Each row is a point on a landscape with many peaks, with its height.
A climber steps from a point to the highest of its 4 nearest points, and stops where none of them is higher. Distance is the straight distance between rows; heights are no part of it.
Fetef h=438: [124 130 136 144 180 161 132 122 103 117  94]
vogi h=429: [139 151 161 125 138 103 106  81 139 115 171]
tuzap h=533: [118 125 130 137 170 143 128 100 115 115 127]
Kepud h=446: [201 195 145 118  90 155 134 180 118 144  64]
vudel h=191: [195 164 160 125 114 140 119 136 128 128  79]
furik h=55: [111 143  87 135 105 126 144 188 121 135  74]
ruze h=281: [ 93  76  99 128 128 126 141 128 145 139 157]
zeg h=263: [120 124 115 124 110  85 120 129 160 125 127]
Lun h=399: [154 151 161 132 150 132 110  99 128 115 129]
sezom h=496: [ 90  89 119 132 158 146 135 101 114 123 183]
fibof h=241: [157 151 137 120 110  97 118 126 153 125 107]
Leve h=440: [112 126 124 129 121 100 118  91 151 113 201]
vum h=561: [117 131 141 135 175 147 121  91 109 111 144]
tugu h=269: [163 155 142 127 116 119 120 132 140 125  88]
Sifup h=454: [ 79  38 115 120 166 185 149 136  87 151 142]
bis h=278: [109 116 119 131 145 123 131 110 138 121 143]
nis h=231: [100 105 107 127 126 109 128 119 156 125 157]
Nekib h=426: [ 80  42 103 117 145 167 146 138 112 154 143]
fegat h=406: [139 143 159 119 123  87 107  83 148 113 177]
zum h=304: [159 146 133 107  79  66 116 133 175 126 112]
doda h=172: [109 128  86 126  93 104 139 180 146 141  89]
zetu h=272: [198 158 174 119 108 116 115 122 149 117 105]
vevul h=462: [119 131 142 133 144 113 116  87 138 113 170]
kef h=343: [163 172 119 114  87 113 130 173 135 138  72]
turik h=497: [101 113 127 130 146 127 125  91 126 113 188]
Tad h=315: [158 157 157 137 159 148 118 114 114 113  90]
zup h=234: [175 169 143 130 137 156 129 143 112 130  63]
tob h=451: [ 76  52 101 130 156 177 153 166  94 161 100]
puze h=196: [101  99  92 129 109  93 133 136 162 134 132]
foga h=411: [120 149 166 145 162 140 115  65 107 107 198]
ratut h=420: [109 117 119 146 174 166 138 142  92 126  80]
tanu h=394: [ 82  53 112 120 148 170 140 111 102 138 188]
Lufo h=182: [134 177 100 130  98 135 136 199 114 139  63]
fak h=324: [157 146 149 109  90  63 108 116 173 117 134]
gen h=169: [ 95 107  87 142 119 136 146 182 127 147  84]
nidup h=153: [ 93  90  88 130 119 122 141 155 141 146 111]
zis h=313: [ 93  81 100 139 152 152 148 143 117 141 107]
rad h=222: [124 128 104 119  93  74 126 144 169 131 118]
Ged h=209: [116 108  98 123  97  74 125 125 175 130 147]
pivo h=589: [158 197 118 121 104 160 135 194 104 145  55]
pog h=325: [175 191 126 114  90 137 133 182 123 139  66]
Tum h=492: [118 123 123 138 163 141 128 121 118 126 104]
gub h=294: [199 159 160 109  89  85 116 133 162 124 111]
bafe h=276: [235 157 179 104  73  89 124 148 159 127 109]
Lamo h=434: [131 146 163 135 151 124 109  79 128 111 165]
rira h=81: [123 155 101 135 117 147 142 185 108 141  60]
sul h=320: [188 156 180 116 105  91 109 113 159 116 132]
mez h=427: [101 143 147 141 146 132 121  73 100 110 221]
Vaf h=436: [105 141 143 139 131 123 124  68 118 111 224]
vizit h=444: [ 81  72 117 127 146 165 137  97 101 122 213]
Maso h=606: [213 177 157 112  83 131 131 162 136 139  76]
beto h=226: [182 163 166 121 125 127 116 118 142 122  99]
gim h=401: [119 128 140 141 191 170 135 113  91 116  96]
Rav h=333: [ 90  82 112 135 166 158 145 130 108 133 127]
nepim h=369: [171 153 189 124 124 103 101  85 144 116 171]
nava h=362: [ 88  74 105 128 150 141 139 125 124 133 138]
Vezu h=355: [168 152 173 125 129 112 107  98 147 114 129]
Mopim h=373: [165 154 174 119 120  91 102  93 158 115 160]
dus h=350: [168 150 173 115  97  75 104 103 167 117 158]
kiso h=525: [ 96 113 120 132 114 112 127  84 129 117 231]
sofu h=160: [135 198  95 115  83 153 139 228 109 148  63]
Fuf h=388: [143 143 146 128 135 108 113 105 142 118 132]
Dalu h=467: [ 90  88 112 127 140 137 132  96 121 123 197]
Ras h=330: [124 129 129 126 126  95 119 105 155 116 149]
lanif h=346: [102 114 101 145 149 154 145 163 103 138  74]
lesit h=415: [137 140 129 139 146 130 123 128 122 124  92]
tover h=168: [143 162 120 136 133 152 137 161 108 134  66]
Lodev h=468: [ 75  35 117 118 163 190 153 151  86 161 114]
Piv h=491: [ 79  61 111 121 116 163 134  98  92 129 244]
gizaf h=135: [110 113  92 133 109 104 137 159 154 136 102]
Tipu h=385: [ 86  66 103 117 120 137 132 105 132 133 218]
pap h=452: [185 169 133 109  74 101 126 162 148 132  80]
Robon h=348: [139 166 186 135 141 124 108  58 114 115 202]
letog h=389: [159 164 120 119  84 100 126 163 144 134  84]
rovu h=173: [146 158 134 139 167 172 135 139  86 124  61]
ritul h=641: [ 90 102 121 134 126 141 134  83 105 117 241]
loleg h=273: [ 88  99  88 146 136 153 149 185 106 152  78]
Kagob h=532: [104 115 129 137 169 143 125  93 116 117 159]
rit h=469: [ 99 120 137 137 162 141 123  78 110 112 200]
mufu h=199: [113 130  99 137 128 128 133 154 128 138  86]
sis h=286: [140 145 112 131 102 102 133 157 144 132  85]
vupug h=162: [ 86  96  77 140 105 148 147 206 116 159  78]
Vumo h=244: [ 88  79  92 133 132 143 144 165 123 154  97]
manuz h=430: [132 141 150 135 154 126 112  90 131 112 142]

For each start below, name the point where the climber stops.
Leve -> ritul
doda -> Maso
Vaf -> ritul
tugu -> vum
Vumo -> Lodev
ruze -> Lodev
